Each row is a point on a tangle of strands that fork, close into loops and nearly touch. The rows are in no order.
In the rows, zero is written as 128.
Points whose rows are less than 120 apart are linked; no others are. Some points are linked to none.
pov: [147 150 122 150 176 113 167 129 112 146 130 107 163  91 174 172  80  97
  85 150 167  72 101  99 106 180 109]
melo: [158 137 174 126 114 190 122 158 147 156 129 148 118 133 127 190 138 146
 149 130 107  66 168 129  84 105  95]
tomub: [123 135 163 100  94 158  99 170 155  98 123 136 116 173  89 152 203 151
 145 160 142  98 156 217 106  63 147]
Bev: [188 125 129 189 123 119 162 124 124 156 111 117 104 104 125 201 107 120
  68  95 171 102  99  61  87 143 128]
bufep: [148  95 168 136 119 152 180  97 131 118 140 154 155 112 184 152 190 171
  92 139 182 117  92 187  94  94  90]
gefo: [131  91 132 171 103 128 134 128 149  83 128 104 104 120 131 126 196 129
  67 163 147 146 142 173  83  64 128]
kiro: [194 115 126 166 105 124 133 162  91 123 141 134 113 145 112 114  62  76
 132 122 105 149 122 102 122 152 155]
dafi: [199 130  98 179 162 104 119 162 102 140 124 125 133 129 116 101  55  65
  98  93 115 152  97  91 121 162 168]
vipe: [ 94 131 111 117 109 102 101 138 145  90 154 134 100 154  98  73 139 126
 150 148  88 188 113 167 171 106 152]
Zekiz: [131 153 136 151 152 164 113 155 126 138 127  92 130 128 149 169  47  99
 117 145 110  84 157  49 112 207 117]
sar: [ 98 146 118  81  92 116 121 110 146 137 124 115 123 124 119 136 148 138
 167  96 135 129 153 141 145 111 111]
rov: [132 135 117 114 237 134 177 102  97 153  97 159 145 112 178 103  93 161
  95 126 111 103  72  85 151 189 110]
Ker: [ 74 143 116  85  66 155  97  79 139 132 135  59 124 168 100 102 112 115
 170  92 119 161 156  82 122 116 161]
teg: [115 153 105  91 139 149 115 113 152 175 127 127 155 122 147 133  97 139
 187 111  98 117 121 117 175 156  87]
bek: [140 147 105  89 199 156 159 124 110 151 135 146 148 136 179 108  68 147
 134 128  97 107  96  86 181 214  93]
pufo: [ 75 146 140 111  57 155 103 164 187  71 124 114  77 180  72 138 193 172
 139 149 116 124 143 220  94  48 145]
Gega: [132 121 137 130 152  94 165 119 125 122 132 175 154 108 149 134 149 153
 141 142 158 111 104 171 145 118 114]
tet: [129 157 154 106 110 165 102 154 139 124 110 133  99 171  62 160 162 127
 166 122 105 108 156 174  87  52 156]
boket: [188  95 160 151  70 126 161 139 113 128 136 164 116 124 122 195 185 122
  94 131 183 107 114 143  96  88  96]
Bivo: [140 164 108 113 113 131 120 135 135 168 134 118 118 128 123 170  68 102
 183 118 109  95 122  80 155 168 109]
zet: [124 132 124 111 237 134 147 107 105 157 126 177 141 104 174 104 121 177
 128 134  92 112 118 107 138 140  94]
sov: [119 174 124 132 117 135  76 123 135 180 112 108 104 157  86 137 136 109
 143 136  99 130 206  55  88  92 137]
Zud: [116 134  94 108 100 125  91 126 116 150 141  78 109 174  90  57 119  83
 134 101  75 196 142  76 165 124 158]
mita: [ 53 141 128  92  44 164  77  95 160 101 153  99 132 152  90 103 135 144
 184 102 128 165 157 147 136 121 144]
Deve: [ 84 124 106 139  37 125 125 130 153  41 159 122 108 136  99 125 121 153
 143 141 134 134 119 200 144 131 142]
mikir: [108  99 115 133 137 103 170 118 106  94 145 161 150 111 132  73 108 165
 117 142 122 168  68 191 151 131 166]
pizi: [161 103 110 148 122 105 168 122 106 111 117 127 122 115 133 124  97 131
 114  74 149 140  92 128 137 137 153]
fiv: [128 142 173 107 131 145  98 166 163 125 127 139 162 143 126 147 182 148
 172 168 139 103 147 207 120  97 119]
Burul: [129 157 135 105 115 156 125 120 122 168 118 117  85 141 100 129 137 125
 145  85  79 122 173  48 103  82 120]
did: [152 145 112 147 173 160 123 150 121 145 140 107 146 126 157 122  40  90
 120 147  80 124 124  49 144 210 112]
peri: [ 99 132 146 152  83 120 100 133 132 103 137 111 163 122 112 146 118 122
 163 157 126 158 122 169 153 114 137]
Zev: [139 122 147 142 100 133 131 110 140 147 122  85 146 116 152 187 155 114
 108 139 156 133 135 138  93 100 115]
pitu: [ 93 146 135  93 164 111 126 101 146 146 140 162 164 106 172 113 156 172
 156 130 145 124 132 164 160 131 112]
Tisot: [158 110 103 142 177 100 150 116  83 128 109 143 154 117 149 121  75 123
  81 117 146 161  90 122 147 174 152]
muniv: [118 156 131 101 144 145 125 124 162 190 114 134 120 109 144 148 126 156
 169 114 100  89 142  89 130 116  77]
Mena: [115 120 135 116  53 127 142 129 134  70 146 140  93 154 104 134 129 116
 152 112 141 109 145 169 109 112 148]
ren: [107 119 124 144 158  94 141 100 114 129  93 116 125  97 144 130 157 148
  72 112 175 160 134 102 155 127 125]
vof: [138  89 151 124 118 125 142 134 108 127 117 148  86 103  90 117 150 142
 127 105 118 149 140 133 120  89 128]
viki: [ 91 142 139  96  58 161  80 136 162  95 139 131 131 150 102 121 161 176
 175 129 129 136 169 202 152 118 138]
kud: [105 136  98 110 119 120  92 121 120 139 125  71 136 154 113 111  71  71
  99 104 139 144  85  63 176 218 167]
fufig: [ 71 131 112 110 129 104 106 111 132  93 150 133 154 161 152  54 134 120
 164 151 116 170 104 170 172 128 146]
fuv: [111 143 127 164  60 116  77 147 145  96 156 107 114 152  73 139 117  94
 158 159 120 161 134 155 134 100 159]
zovup: [135  92 143 140 156  87 137 123 112 124 120 165 146  93 143 124 186 137
  90 180 156 136 126 166 110  92 140]
tup: [135 139 163 125 216 110 164 100 111 151 154 176 197  90 191 106 145 184
 135 188 128  79  84 155 116 114 129]
ter: [182 117 124 194 120 130 144 131 139 154 121 101 135 113 136 198 141 108
  72 135 164 119 123 106  78 110 109]
Duf: [102 110 124 122 143 122 136 106 110 113 114 117 179 114 161 116  95 127
 110 128 163 155 131 130 148 183 155]
sasi: [144  89 111 115 125  98 156 131  92 139 100 138  90 108 117  94 120 129
 100  82 124 157 120 123 146 116 138]
Tas: [184 123 164 145  94 162 143 150 123 137 121 160 107 126 115 201 146 113
 125 127 124  90 138 140  68  84 105]
gef: [130 153 127 112 136 139  77 159 141 158 111 120 113 161  80 104 140 110
 161 137  85 153 155 126 149  95 134]
Dov: [176 135 129 135 138 131 150 162  91 137 148 148 156 139 144 103  64  95
 144 148 103 135 105 130 138 172 129]
Peniz: [123 128  95 126  85  99 107 116 119 121 121  77 126 146  99 140  71  94
 121  74 168 125 120  70 147 177 187]
velen: [154 135 124 138 188 128 131 145 114 151 121 133 114 110 147 136 101 111
 114 133 103  92 139  93 118 136 111]
zagil: [142 114 146 129 158 154 168 107 138 137 126 134 115 116 169 174 164 126
  94 100 159  91 137  92 109 126  67]
Babov: [134 157  97 106 128 131  85 136 125 176 130  95  94 144 115 127  65  96
 145 111  90 124 138  48 156 170 119]
Gop: [136 148 115 142  63  98 102 134 126 127 130 115  84 162  69 140 115  83
 150 118 102 145 147 104 113  93 174]
togab: [100  83 145 127 119 132 161 137 144  94 126 163 116 111 110 112 214 171
 121 122 149 130 117 203 115  60 100]
tila: [108 118 123 116 196  88 159  95 117 129  98 143 144  98 178 118 173 155
  73 128 183 120 109 107 123 132 120]
Logag: [100 119 126 123 116 124 121  82 122  97 104 102 124 118 137 133 132 130
  93  98 182 148 145 109 147 171 141]
Zaz: [117 155 105 106 172 160 148 115 135 134 128 126 148 119 173 130  57 129
 138 103 121  77 119  91 148 227  73]
Gug: [142 142 141 103 130 152 135 134 129 147 123 144  77 154  76 150 137 106
 174  98  88 108 154 123  83  71 125]
kuvef: [136 111 144 110 118 139 176  84 144 123 128 126 141 116 184 165 175 148
 109  92 193  95 115 145 108 138  85]
tek: [ 80 142 114 109 120 137  91  98 144 136 123  85 121 137 100  68 147 101
 139 104 112 181 171  79 143 108 141]
bar: [ 92 137 130 100 148 123 135 119 157  93 135 152 158 127 143  68 164 172
 178 129 107 162 107 187 165 118 115]
nakem: [101 133  98 135  51  89 101 109 129 108 133  88  86 154  78 141 104 107
 133  73 141 156 111  78 141 123 177]
fisim: [126 118 145 123  63 143 134  99 155 118 130 102 159 123 168 182 182 145
 118 132 189 105 140 165 100 126 106]
tefe: [114 156 157  93 104 166  80 154 150 123 140 142 174 160 123 122 149 148
 199 159 114 121 159 199 158 142 123]
koz: [145 106 140 153 177  99 114 122 112 129 117 136 146  99 127  94 152 109
 111 163 119 149 162 141 110 116 138]
rud: [116 108 130 129 185 106 109 142 121 136 134 154 138 129 116  46 167 122
 132 161  87 157 137 172 133  88 142]
ven: [157 147 118 161 134 118 140 105 106 137 103  93  74 125 118 177 111  96
  68  83 170  99 124  39 105 163 158]
guda: [143 142  94 111 153 142 103 139 115 170 131  66 132 157 143 108  51  90
 114 111  91 117  94  47 171 224 128]
didu: [153 139 128 125 203 157  94 157 139 183 119 139 126 147 106  98 131 120
 157 138  57 143 173  99 116 108 112]
gesik: [125 143 131 155 112 112  84 110 123 108 129 105  97 131  95 144 127  71
 105 135 128 154 158  91 101 123 151]
Zas: [137  73 156 121 147 155 175 134 116 130 108 171 119  99 112 124 199 145
 131 119 138 123 142 148  86  72  95]
daku: [129  92 146 164  67 137 143 168 136  74 126 123 100 120  92 133 170 142
  95 170 127 142 131 203 104  61 152]
lele: [126 130 144 110 235 104 142 116  95 148 153 183 172 114 175  67 139 158
 144 165 102 133 108 129 135 122 126]
vugeg: [150 111 123 145  73 107 160 126 116  82 138 137 112 123 130 162 112 118
 118 102 162 109 127 155 109 117 142]
Gukob: [142 141 133 145 138 128 152 129 123 147 124 132 158  90 184 187  99 150
 101 171 160  56 135 126 115 168  88]
maruf: [ 96 109 162 139 141 127 133 162 163  78 124 142 115 138 111  79 218 160
 123 156 122 132 137 200 108  60 126]
bufi: [149 137 107 162 129  97 103 114 118 135 101 111  78 125  94 150 126 102
  92  93 146 138 160  58  98 121 160]
pase: [151  88 116 164 183  87 156 129  79 119 129 160 151 106 133  75 110 133
  89 153 133 162  81 160 125 145 173]
dodir: [145 126 128  98 113 123 140 148 114 121 157 160 171 127 147 117  89 119
 176 147 126 102 132 160 148 165 123]
zar: [ 69 146 136 127  95 138 115 148 182  69 134 123  91 157  89 103 186 136
 140 146 113 162 140 181 114  59 128]
Nafu: [138 114 118 108 150 112 152 135  93 122 131 155 178  99 175 113  80 162
 133 144 149 105 127 145 161 198 123]
rinop: [180  91 139 155  61 108 177 108 131 102 130 143 129 110 144 191 139 141
  76 116 191 113  84 147 109 127 122]
sep: [153 110  83 131 138 128  94 137 113 168 126 100 129 166 112  69 108  94
 133 121  74 218 123  87 175 147 143]
kided: [144 106 136 131 210 102 183 134 125 185 113 172 127  67 165 145 141 159
  97 131 136  70  88 108 107 119  79]
rumek: [138 140 154 137 187 128 156 121 127 150 147 178 180 102 208 147 130 171
 118 178 145  61 124 150 110 148  92]
fug: [114  86 131 157  81 119 129 161 131  79 123 134  70 114  89 110 150 145
 113 129 110 172 128 162 125  69 161]
nom: [ 56 122  82 135  40 109 123 110 165  51 148 100 105 123 122 122 113 144
 130 106 156 154  99 165 167 156 146]
maf: [154 132 119 120 178 165  88 152 110 189 145 130 140 159 122 100 104 104
 159 152  54 149 139  83 167 149  99]
nes: [104 166 115 116 149 168 126 116 137 135 120  79 137 123 159 160  65 113
 116 111 151  65 110  68 128 223 114]
nur: [117 148 128 135 141 116  80 143 130 159 137 120 155 124  99 133 131 115
 164 157 111 167 141 124 160 120 131]

A piece is two or more points that can be reached from each other along the links. Count, over all rows, the pieces, the separate loops (a circle has one, a figure eight two, a Y none), the forks (points with three links) and the tips (points with one).
pieces -> 3
loops -> 0
forks -> 9
tips -> 15

A fork is a point with three links, a tip a point with one. Leave the first point through the second and follow the links. Name the first fork or tip that comes.
lele; zet -> guda
did; Zekiz -> pov
sep; Zud -> tomub
